Each row is a point on a tangle of strands that fork, close into loops and nearly touch. The rows are in no order.
In the rows, zero is written as 128.
Two points are linked if the straight distance between their rows is under 104. Some points are linked to none.
sima: [ 95 170 108 135 117 115 121 143 118 130 122 130  64  23 131 165 123 154
 103 174 160 126]
dev: [189  86  96 109 102 162 140 114  69 112 160 139 145 164 155  98 155  90
 103 122  89 104]
dav: [116 158  96 170 119 134 164 136 131 125 153 129  70 158 155 166 108 142
 153 102 108 163]
kapi: [155 128  93 178 118  88 177  77 119 128 138 113 203 191  79 118 129 104
 115 101 112 113]
ruli: [ 70 129  75 142 131 110 121 144 110 113 117  90 145 102  77 195  67 126
 144 173 172 135]
dek: [185 107 136  73 151 106 126 110 116 138 158 162 146 108 105  93 128 134
 118 130 101  86]
padu: [189  83 122  93 133 112  94 113  96 143 180 175 126 116  87  90 149  96
 111 113  79  99]
Sofi: [182  85 143 116 137 153 114 182  86 152 156 150  96 185 163 119 136 116
 123  86  95 133]
godos: [123 139  80 145 134 107 174  91 135 119 139 109 168 135 110 114 102 136
 170 167 145  94]
Sul: [124 130 129 137 146 125 145 144 164 140 114 142 113 160 149 130 118 167
 120 103 130 132]
bub: [133 105  75 103 125 151 149 149 136 124 120 125 188 144 144 120 134 146
  99 129  91 124]
Sunef: [110 137  82 157 121 107 162 148 153 123 138 155  65  94 131 130 111 143
 146 132 172 125]
gumum: [146 159 165 138 168 181 104 178  97 158  92 138  90 149 156  99 152 144
  89  98 124 154]
lefi: [ 73 183 176 126 142 106 142 144 103 176  98 104 136  70 133 182 134 129
 119 176 179 182]
kurop: [126 128  74 158 134 127 170 108 127 112 129 113 186 201  86 122 121 113
 126  96 106 144]
Ditu: [112  96 129  91  90 187  94 107 141  94 122 112 167  84 146 124 126 103
 141 188 118 103]
Nalu: [ 78 150  62 181 135 109  99 107 124 102 109 114 131 153  98 151  83 137
 161 167 128 146]
vilo: [159  88 143  90 133 167  70 153 104 136 153 159 102 153 147 121 140 129
  76 105  80 127]
zetep: [ 72 146 138 121 117 132 125 110 119  89 121  83 186 145 107 197  92 116
 135 172 174 171]
dupo: [130 132  97 125 128 124 145 118 135 119 130 126 144  97 139 101 109 137
 177 191 148  96]
Peg: [145 164 177 146 128 161 105 150 117 144  97 153  56 126 180 102 179 130
  95 101 127 162]
Lom: [187  90  94 160  83 136 178 115 137 149 161 144 161 127 142 110 155  81
 117 124  96  93]
lutug: [ 97 179  87 168 124 103 134 146 126 127 121 141  58  87 132 156 113 164
 120 132 161 143]
Daso: [154  92  84 126  98 161 144 108 162 135 156 160 138  99 112 100 147  84
 135 119  82 109]
Tev: [129  98 117 158  93 107  98 142 196 140 141 116  81  92 162 129 172 159
 172 112  82 117]
Tariv: [132 135  68 157 136 115 175 146 153 140 137 159  99 119 117 113 116 130
 164 111 135 142]
Mame: [167 121 140 143 148 153 157 174  90 138 148 121  98 201 143 123 123 114
 145  64 106 148]
koro: [ 93 149  83 128 118 123 113 153 118 138 134 102 101  35 118 184 104 169
 123 183 131 103]
zel: [131 142 142 110 174  99 145 101 137 115 118 135 158 172  82 116  90 145
 136 117 143 123]
duku: [ 95 145 187 105 120 148 132 153 128 170 111 124 135  51 154 178 151 103
 115 183 176 172]
doman: [ 77 154 154 139 134  92 115 133 123 141 107  90 147  87 111 176  92 140
 175 193 204 134]
Ruvek: [197  88 155 150 113  56 144 155  84 189 172 123 144 150 134 131 144  97
 139 103  74 102]
noruz: [134  82 155  48 116 150  88  96 130 107 153 120 187  85 103 131 126 116
 101 128  94  86]
zasup: [ 67 170 186 133 146 128 123 140 109 157  89  93 173 127 114 195 117 108
 124 168 184 198]
Guse: [ 74 187 126 150 148  80 111 131 115 128  91 114 123  82  97 158  95 153
 153 171 173 152]
Kofo: [ 89 167 117 127 133 151 149 138 121 115 119 130 125 122 147 152  94 140
 118 168 160 140]
Mupe: [182  74 156 105 126  95  93 142 132 150 155 156  85 125 133 115 156 120
 139  71  77 123]
Doz: [ 89 140 128 154  83 131  77 126 177 124 120 134  55  51 156 141 175 148
  87 135 137 129]
seti: [104 161 152 118 138 150 128 165 147 138  90 157  98  79 139 113 148 143
  99 139 146 158]
Misa: [161  99 129 172 128  73 181 144 146 172 140 128 133 175 123 124 130 109
 163  71 109 124]
Lup: [ 90 180 176 159 163 147 121  91 137  98 110 127  79 170  91 143 112 118
 106 121 163 169]
ral: [125 115  58 152 103 138 127 116 162 131 166 108 114  67 115 130 144 150
 162 183  86  87]
ziza: [ 85 130  72 128 127 111 144 153 133 128 138  94 138  70 103 175  91 160
 144 180 158 103]
Dobuz: [ 58 171 103 162 142 131 133 138 125 119 115 126  86 125 107 182  91 145
  94 136 161 158]
pudad: [138 151 172 158 139 135 136 144 118 127 110 135  65 189 168 118 124 132
 143  87 163 151]
puvu: [186 108 155 132 114  81 163 139 113 155 163 121 109 143 167 141 135 111
 165  92  53 120]
Mor: [151 113  77  93 112 162 181 128 132 112 145 152 163  85 118  97 131  97
 129 149 118 121]
zup: [141  92 134  55 104 147 138  96 142 103 159  92 206  67 107 137 146 129
 129 155 100  86]
todal: [164 100 174 107 135  86  78 138 153 136 121 155  91 123 154  90 158 166
 110  99 141 101]
dapa: [173 129  99 144 131  98 138 108 117 150 135 125 160 163 145 114 127 150
 168 117  77 110]
tinud: [121 168 125 165 116  76 105 141 159 134 108 125  79 115 163 132 152 185
 154  98 132 159]
Bel: [101 182 143 160 144  73  96 138 155 140  74 133 108 126 147 110 151 180
 129 112 166 157]
Fudef: [ 87  93 143 110 105 171  68  72 141 122 121 132 135 111 104 105 108 100
 144  94 103  76]
kubu: [205  80 124 129 107  96 116 125  92 166 189 150 150 134 113 111 162  94
 113 112  67  91]
puzed: [149 107 102 147 148 133 148 128  99 115 139 112 169 236  85 121 123 104
 109  71 108 142]
kotu: [ 98 143 121 139 150 161 107 102 127  74 102 114 154 206  96 136 100 110
 124 139 130 165]
sosim: [149 129 183  96 150 125 115 147 138 134 112 161  90 132 155 101 137 151
  87 115 162 111]
mif: [163  65 154 143  78 124 109 117 137 143 153 123 106 121 149 121 150  68
 178  99  47 111]
mezo: [152 142 142  99 155 169 104 157 103 140 114 149 131 157 157 123 132 159
  87 114  96 140]
rim: [ 70 151 152 128 145 158 110 114 129  78 106  99 164 171  84 179 107 105
 101 169 160 186]
Mip: [168 110 171 123 127 100 172 172 100 138 153 120  81 160 166 133 132 100
 170  73  88 147]
sib: [163  64 102 118 103 133 139 107 143 132 152 104 201 124 130  96 161 116
 102 157 106  55]
fuda: [134 123 129  72 123 176 136 140 145 109 123 166 141  58 110 107 122 102
 132 147 136 139]
Vebu: [136 124 109  83 145 161 173 156  76  91 112 112 195 164 103 108 123 115
 112 119 161 144]
nad: [141 135 173  64 152 137 148 167 119 141 112 135 182  99 118 140 110 131
 131 141 176 149]
boguk: [142 123 119 113 176 148 138 155  96 128 140 123 159 209  95 118 116 140
  95  74 121 135]
Puneg: [127 158 124 161  77 112 104 132 152 116 132 138  34  72 181 129 174 141
 123 120 156 152]
Feki: [172  92  87 126 105 141 181 118  93 120 146 136 177 166 150  89 146  97
 101 127 126  92]
Lif: [157 118 127  65 132 120 174  99 125 108 157 112 194  90 120 127 124 141
 130 157 124  93]
Redak: [ 94 149 108 109 128 134 160 128 115  94 117 102 191 137 124 154  99 134
 138 162 160 148]
nefe: [137 105 176 109 118 120  44 113 151 128  97 159  92  96 138  87 158 125
 122 106 122 113]
zod: [147 121 103 147 137  85 170  78 127 128 137 112 194 173  99 100 113 117
 140 135 138  81]
ketog: [ 45 195 154 151 156 114 156 145 100 160 102 106  92  90 108 171 134 116
  83 156 189 180]
paku: [113 146 104 103 146 161 177 126  85  56 111  94 195 162  70 125 118 100
 126 113 157 178]
Rubu: [143 181 183 118 154 109 139 128 132 133 113 151  78 127 149 112 144 172
  95  89 158 141]
rurup: [ 99 129  74 177 128  96 116 135 154 137 140  84  92 103 123 143 122 196
 175 170 135  78]
rizu: [ 85 166 164 123 164 182 144 178 120 142  79 117 141 147 134 134 119 122
  85 145 169 162]
bigoz: [ 71 194 141 167 157  81  96 116 132 124  71 124 103 121  94 131 126 152
 130 142 168 172]
Zave: [105 148 182  96 143 127  95 133 134 149  89 113 169  95 167 148 131 164
 117 180 131 129]
punok: [150 103 105  85 120 145 191 125  80  89 131 121 189 150 138 101 130 108
 110 142 158 106]
sef: [ 96 194 125 193 118 104 121 152 125 126 106 126  43 139 138 134 148 134
 126  92 180 189]
nunut: [100 141 105 176 140 133 107  95 149  89 120 127 111 198  98 151  99 116
 146 135 118 171]
zol: [115 181 177 170 165 170 128 123 108 114 112 120  74 194 125 125 117 126
 121  86 152 164]
Vip: [162 115 107  85 155 139 136 148  96 129 138 137 166 168 127 113 127 147
  91 111 103 117]
Ludim: [ 98 196 175 135 163 114 152 106 137 117 110 142  82 136 120 132 111 155
 105 114 184 150]
nove: [135  81 114 164 110 108 129 136 198 159 143 103 114 131 159 120 157 158
 162 135 100  81]
gon: [110 197 127 166 107 100 124 142 137 136 105 130  49  86 162 115 179 142
  90 118 181 171]
vik: [114  91 161 112 105 140  59  81 131 129 137 152  92 122 111 112 121 104
 137  46  93 101]
keke: [149 110  80 169  96 131 194 113 157 146 171 128 136 146 153 132 132 112
 137 128 107 101]
vitu: [179 110 133  94 118 163 128 102  96 108 156 157 125 146 167 104 122 116
 115 141 107 101]
biren: [160 133 165  60 173 140 132 170  84 133 117 145 157 130 106  99 107 123
 115 137 170 127]
tugi: [153 133 124 129 129 156 148 106  98 110 129 144 117 185 176 110 104 125
 147 138 142 118]
Fes: [125 121 134 101 110 151 111 124 131 110 121 105 170  78 155 126 120 129
 173 211 150 107]
leb: [138  56 132 147  84 150  82  95 155 143 145 123 123 126 128 103 148  80
 163 100  67  79]
vevon: [ 98 162 195  94 165 109 145 133 138 131 105 120 162 128 103 157  92 140
 127 137 189 148]
toz: [ 60 180 171 145 164 160 120 135 112 130  78 100 148 164 114 159 113 120
  88 154 158 181]
nid: [160  60 112 125  94 148  71  90 114 134 159 126 155 140 135 107 152  88
 128 118  50  79]
nitat: [120 123  76 198 114 107 164 103 146 131 143 113 149 194 110 148 114 106
 161 108  93 151]
fefop: [134 110 142 107 116 147  88 111 165 125 117 162 107  85 132 104 140 135
 126 122  96 115]
mubo: [175 142 140 101 148 105 150 102 137 133 144 162 100 113 140 102 125 155
 143 116 121 104]
Muset: [143 120 112 157 115  92 115 166 162 144 112 137  87 119 162 114 159 159
 174  83 105 155]
begap: [157  62 119 139 106 127 133 116 186 158 155 115 149 130 135 105 153 129
 123 134  95  58]
vazeg: [135 113 130 178 127  72 161 128 149 135 127 123  97 180 136 126 121 117
 192  83 128 142]
kiber: [118 137 155 119 102 145  94 116 185 125 125 148  77  80 164 135 160 161
  97 108 108 137]
sir: [124 126 152  71 129 155 158 147 154 126 131 140 152  68 133 142 114 130
 124 158 163 132]
Vopa: [136  87 148  62 137 173  54 150  92 123 138 161 139 123 110 111 131 104
  75 124 104 121]
gosos: [106  90 132  83 102 181  73  96 139 101 112 141 155  86 107  98 112  77
 148 141 115 102]
vom: [ 96 139  61 196 125  89 115 118 136 135 138 101 100 138 121 158 101 163
 181 146 118 120]
vuzir: [157  52 100 111  82 139  98  87  98 112 155 120 189 122 109  92 166  81
  92 130  85  66]
nuti: [110 134 132 181 134  97 128  96 154 107 126 129  89 187 119 138 103 126
 176 110 139 150]
lur: [139 102 176  40 146 147  74 144 113 129 130 144 169  93 110 132 130 133
  82 133 107 121]

A fork is a point with three links, a tip a point with one. Leave the first point through the second and follow the links. Name the first fork or tip that comes.
Puneg / Doz: pudad
dek / padu: vilo
begap / nove: doman
pudad / zol: sef

A piece is all that can be reached along the links. How many separate loops has the piece of each point below (a circle has one, a figure eight two, a Y none), and how many tips (points with one link)?
kurop: loops 0, tips 6
lefi: loops 0, tips 7
Feki: loops 0, tips 5
bigoz: loops 0, tips 2
gon: loops 0, tips 2
